A landscape with many peaks, sampled at points; each row gives a point and its height.
A climber steps from a point to the highest of its 2 nearest points, and stops where none of them is higher. Distance is the straight distance between rows; heights are no part of it.
(231) h=66.1: [-13,-23,7,33,-12,-37,-9,6,-11,-15,4,7,-33,17,3,-5,-7,9,-3,-12,-14,-21,-28]
(528) h=74.2: [59,21,0,-46,2,19,35,-18,0,-8,-2,7,15,-11,7,20,-8,30,15,41,27,21,4]
(182) h=60.8: [3,15,27,-22,-7,42,6,-6,3,31,5,-1,-11,18,6,27,2,20,-27,-29,-5,50,44]
(841) h=4.9: [-29,-27,0,-3,31,-53,-33,21,11,-9,-32,3,7,-14,-47,-21,5,-54,-40,-26,10,-32,-2]
(304) h=25.9: [-42,12,-21,18,17,19,-45,6,20,0,-15,-19,14,-11,-40,-7,5,-51,-3,4,-28,-33,15]
(82) h=54.5: [3,-34,11,3,-21,-62,17,3,-35,-35,-6,27,-8,18,18,1,7,62,-5,-34,25,-2,-9]
(130) h=55.3: [33,14,-35,-23,8,-5,7,-5,-2,-34,-36,14,51,-38,-13,-11,25,18,29,38,22,-24,4]
(353) h=37.1: [27,-12,-14,-1,-14,-63,25,11,-10,-51,-17,31,4,-9,12,-11,21,56,35,6,26,-27,-26]
(96) h=25.3: [8,-19,-35,12,-11,-10,32,6,-27,-28,-1,23,40,-22,46,0,35,56,53,-1,5,12,-9]
(5) h=78.7: [49,24,15,-28,-19,17,37,-24,-1,-5,21,-4,-2,-4,28,33,-23,41,29,39,16,25,-7]
(477) h=20.8: [-26,30,-17,2,24,43,-35,1,29,13,-11,-26,26,-8,-38,1,-1,-63,-6,29,-32,-25,18]
(387) h=60.7: [19,-21,16,-4,-23,-45,21,-1,-20,-22,6,11,-20,17,13,5,-5,58,6,-9,20,1,-11]
(693) h=51.3: [27,5,18,-37,18,-42,-14,7,12,-3,-31,14,34,-27,-15,-9,1,-28,-39,-20,36,-10,9]
(716) h=25.8: [-37,-15,-19,5,17,-25,-22,15,5,-30,-36,7,31,-21,-38,-15,24,-13,-15,-32,3,-27,24]
(662) h=55.0: [-22,-29,-28,62,-14,-15,20,22,-6,7,34,9,-37,16,6,-18,4,22,52,-3,-17,-23,-51]
(257) h=48.5: [-32,-11,20,-14,14,-2,-15,6,8,20,-8,-6,-2,4,-16,2,3,-23,-51,-43,5,19,35]
(582) h=12.7: [-32,20,-12,14,-8,54,-21,-14,4,12,1,-13,22,-9,19,15,7,-18,2,-4,-24,11,28]
(305) h=5.2: [-9,-25,4,-7,27,-37,-31,18,15,-10,-21,1,-7,-8,-43,-29,-3,-64,-36,-1,5,-33,-16]
(429) h=16.6: [-7,7,-25,21,-15,49,32,-3,-21,7,36,-16,20,0,42,10,8,36,48,21,-25,37,-3]
(880) h=73.0: [0,-13,-4,19,-16,-30,8,4,-9,-14,16,6,-17,7,25,-7,-2,24,22,4,-5,-13,-32]
(539) h=16.0: [-51,-26,-19,6,28,-45,-24,23,7,-21,-40,2,27,-21,-53,-18,23,-31,-25,-44,6,-27,21]
(857) h=82.2: [29,11,22,-6,-31,-1,33,-19,-8,3,29,-1,-26,11,35,18,-24,52,24,18,14,22,-16]
(501) h=38.2: [-11,-12,-26,-15,13,-31,-8,9,-5,-30,-43,11,38,-31,-30,-18,31,3,3,-9,21,-24,17]
(406) h=39.8: [-35,9,2,-12,21,11,-25,6,19,17,-15,-16,25,-5,-32,4,10,-39,-33,-28,-4,5,41]
(568) h=15.2: [-17,-5,-4,40,-11,20,15,11,-24,21,46,-19,-23,15,37,7,-13,23,32,1,-21,25,-19]
(644) h=78.1: [23,-2,34,-21,14,1,-6,-1,5,21,3,-7,-30,12,-14,-2,-28,-47,-52,6,9,7,-10]
(397) h=9.6: [-10,-26,2,-2,19,-22,-24,11,2,-6,-9,-7,-23,13,-38,-19,-3,-38,-32,-1,-5,-23,-14]
(515) h=41.0: [14,2,40,-24,12,-21,-28,5,18,18,-21,0,4,-3,-16,-2,-5,-48,-59,-30,26,-4,12]
(89) h=64.6: [-12,12,32,38,-10,4,-16,6,2,18,40,-24,-70,31,0,-2,-48,-16,2,18,-24,-13,-44]
(145) h=31.1: [-46,1,-7,14,16,15,-37,8,12,5,-14,-21,10,-4,-30,0,3,-43,-20,-13,-15,-21,25]
(893) h=66.3: [1,-1,17,29,-19,-7,5,0,2,16,42,-16,-56,22,15,-13,-38,2,25,18,-13,-15,-51]
(25) h=67.1: [18,-3,19,-44,1,14,15,-6,-4,12,-10,13,18,1,6,21,18,38,-22,-27,26,41,39]
(154) h=71.3: [32,-5,4,-37,-6,-8,22,-10,-11,-8,-7,18,15,-1,5,11,11,41,-9,-4,26,25,20]
(79) h=16.1: [-21,20,-14,7,-6,61,-2,-17,-11,7,3,0,39,-14,42,14,17,9,19,2,-21,26,26]
(736) h=73.2: [-1,-5,19,-9,9,0,-10,1,8,11,11,-16,-40,28,-23,-5,-27,-29,-39,11,-9,1,-13]
(375) h=63.4: [42,24,-28,-41,8,13,11,-17,-4,-9,-27,9,52,-34,-7,7,19,20,19,29,27,2,24]
(522) h=8.1: [-41,20,5,42,1,52,-35,-4,0,18,16,-20,-26,15,9,3,-12,-36,-20,-9,-43,6,9]
(573) h=15.8: [-15,-8,-22,41,-9,30,20,7,-22,14,30,-6,-2,10,38,6,3,31,38,4,-22,24,-13]
(128) h=64.0: [-4,0,18,-18,-6,27,5,-11,-9,13,-11,10,17,8,10,27,19,39,-25,-41,15,44,51]
(357) h=59.9: [-28,-26,-16,54,-4,-21,-6,14,-11,-13,9,10,-22,7,15,-16,5,-3,16,-13,-29,-11,-32]
(227) h=65.5: [27,-19,20,-31,-4,-38,21,-6,-18,-10,6,9,-19,21,-1,6,-12,32,-19,-5,24,20,-6]
(349) h=22.6: [6,-1,-25,4,-16,5,29,-3,-27,-20,5,12,29,-21,47,3,25,43,43,4,-4,22,-5]
(865) h=47.2: [26,-22,4,2,-27,-66,21,8,-4,-25,9,20,-35,14,6,-11,-6,48,30,8,22,-34,-48]
(902) h=77.5: [18,18,5,-23,-7,35,7,-17,0,-2,-7,4,24,0,18,21,8,29,1,6,7,26,36]
(120) h=12.3: [-23,-20,6,14,14,-16,-33,14,5,1,-6,-14,-40,22,-45,-17,-15,-52,-42,-4,-18,-27,-19]
(497) h=88.4: [4,10,13,14,-23,19,12,-12,-14,9,27,3,3,11,44,20,-6,35,9,-7,-3,38,1]
(14) h=82.8: [14,18,5,-6,-14,24,15,-20,-11,-8,5,4,18,0,36,20,3,42,11,8,4,25,15]
(48) h=58.6: [0,15,24,-8,-8,38,-2,-6,-3,12,8,-9,-16,24,9,18,-11,10,-26,-11,-6,31,25]
(798) h=66.4: [-14,17,14,39,6,12,-27,3,8,8,29,-31,-61,35,-17,-6,-40,-38,-17,23,-37,-9,-29]
(621) h=30.3: [14,-19,-22,4,-14,-44,30,3,-24,-45,-13,36,29,-18,40,-8,32,57,43,-2,14,-11,-22]
(139) h=53.2: [-6,-33,-22,41,-18,-33,33,15,-5,3,31,32,-49,12,17,-25,-1,32,58,3,5,-30,-62]
(435) h=58.2: [57,3,15,-42,12,-30,6,-7,9,-8,-31,15,30,-28,-14,-7,-1,-25,-24,1,46,-7,-2]
(133) h=56.2: [-2,-5,22,-14,-4,11,-2,-3,-2,12,7,-3,-26,27,-4,9,-8,1,-37,-17,1,24,18]
(452) h=53.1: [-19,-14,14,-11,6,-4,-8,-1,-5,9,2,-3,-14,17,-16,3,-1,-4,-46,-29,8,13,24]
(785) h=50.8: [2,-30,2,27,-29,-56,27,9,-9,-7,23,28,-46,17,16,-21,-12,37,39,-6,16,-30,-60]
(807) h=15.3: [-48,-26,0,33,14,-14,-44,14,10,1,-8,-20,-36,20,-45,-15,-7,-46,-44,-17,-23,-29,-2]
(367) h=72.1: [21,25,-5,-43,5,32,12,-17,3,12,-15,4,45,-17,3,23,18,26,-1,2,19,25,43]
(341) h=7.0: [-30,16,5,38,0,41,-24,-8,4,15,19,-27,-33,16,15,-2,-22,-29,-3,10,-40,4,-17]
(553) h=68.7: [2,-9,-3,27,-18,-25,5,8,1,-2,23,3,-44,14,13,-16,-13,10,36,17,-11,-23,-54]
(102) h=76.5: [-6,-26,-39,36,-16,-14,40,17,-10,-9,20,15,-2,0,18,-17,20,46,73,12,1,-12,-42]
(854) h=5.8: [-10,15,-11,22,-3,25,-20,-11,3,-1,15,-16,-13,7,13,-4,-11,-20,14,22,-31,-5,-13]
(620) h=67.3: [15,37,-5,-41,11,40,6,-11,8,22,-17,-5,55,-26,-10,18,16,2,6,-1,8,22,56]
(734) h=88.2: [44,7,37,-29,15,0,-12,-4,23,13,-16,-4,-8,-6,-21,3,-24,-73,-40,10,19,-10,-11]
(698) h=69.8: [-16,1,19,16,2,14,-20,3,4,9,18,-20,-52,38,-16,0,-27,-22,-40,2,-21,4,-6]
(345) h=22.2: [-63,-16,-5,30,22,-1,-47,11,11,1,-15,-18,-6,8,-45,-5,4,-43,-41,-43,-19,-24,25]
(8) h=85.1: [16,9,32,1,-30,10,15,-11,-15,8,31,-4,-22,18,35,22,-22,41,6,-2,4,35,-3]
(223) h=60.9: [-6,35,0,-32,20,38,-4,-1,23,33,-13,-9,45,-20,-18,16,8,-21,-11,-2,-5,19,51]
(549) h=65.2: [44,-10,3,-51,11,-24,15,-11,-3,-6,-17,17,17,-17,-2,-2,3,10,-20,0,44,11,6]
(541) h=48.2: [19,6,-32,-29,14,-27,1,0,1,-30,-42,11,54,-40,-31,-23,21,-1,12,22,28,-23,9]
(431) h=76.2: [7,1,-54,20,-5,-1,32,5,0,-21,12,17,15,-18,21,-19,22,23,87,45,-15,-16,-36]
(296) h=9.8: [-38,18,6,21,0,50,-32,-8,7,16,4,-17,-3,7,1,9,-7,-29,-18,-5,-27,3,26]
(853) h=80.0: [5,-6,-26,14,-16,-16,31,4,-1,-15,20,12,-3,-9,25,-22,8,27,71,29,-4,-18,-41]
(584) h=69.1: [50,28,-19,-46,-4,26,24,-24,-2,-13,-17,8,38,-26,11,18,6,32,23,37,21,15,24]
(726) h=59.4: [4,36,13,-29,30,38,-9,3,28,46,-11,-24,29,-19,-20,11,0,-62,-18,5,-15,16,40]
(425) h=56.9: [-37,-30,-25,68,1,-18,4,18,-7,7,22,4,-40,17,9,-15,-1,-1,29,-14,-36,-14,-42]
(383) h=16.9: [-11,38,-15,-2,12,62,-23,-13,23,16,-6,-25,31,-16,-21,8,2,-49,3,30,-27,-14,29]
(655) h=42.2: [29,-17,-6,-10,-15,-73,22,6,-3,-44,-7,26,-8,1,-5,-16,10,45,29,17,20,-36,-37]
(202) h=19.5: [-9,2,-28,13,-6,32,11,-12,-21,-11,4,5,41,-24,40,3,25,25,36,4,-11,17,12]
(138) h=77.8: [29,22,42,-24,15,22,-17,2,32,36,-9,-13,-4,-3,-18,5,-26,-84,-42,4,6,-2,8]
(473) h=67.8: [-4,23,17,-19,20,39,-9,-2,31,38,2,-28,4,0,-21,6,-12,-73,-34,15,-12,4,23]
(601) h=45.6: [37,11,36,-41,11,-20,-8,-6,15,20,-28,9,21,-13,-11,8,-8,-30,-48,-27,32,4,19]

For each start below, name the point where the climber stops.
(48) -> (154)
(5) -> (497)
(79) -> (880)
(89) -> (734)
(353) -> (880)
(573) -> (880)
(341) -> (880)
(841) -> (497)
(406) -> (154)
(726) -> (734)
(601) -> (154)
(541) -> (497)
(223) -> (497)
(515) -> (154)
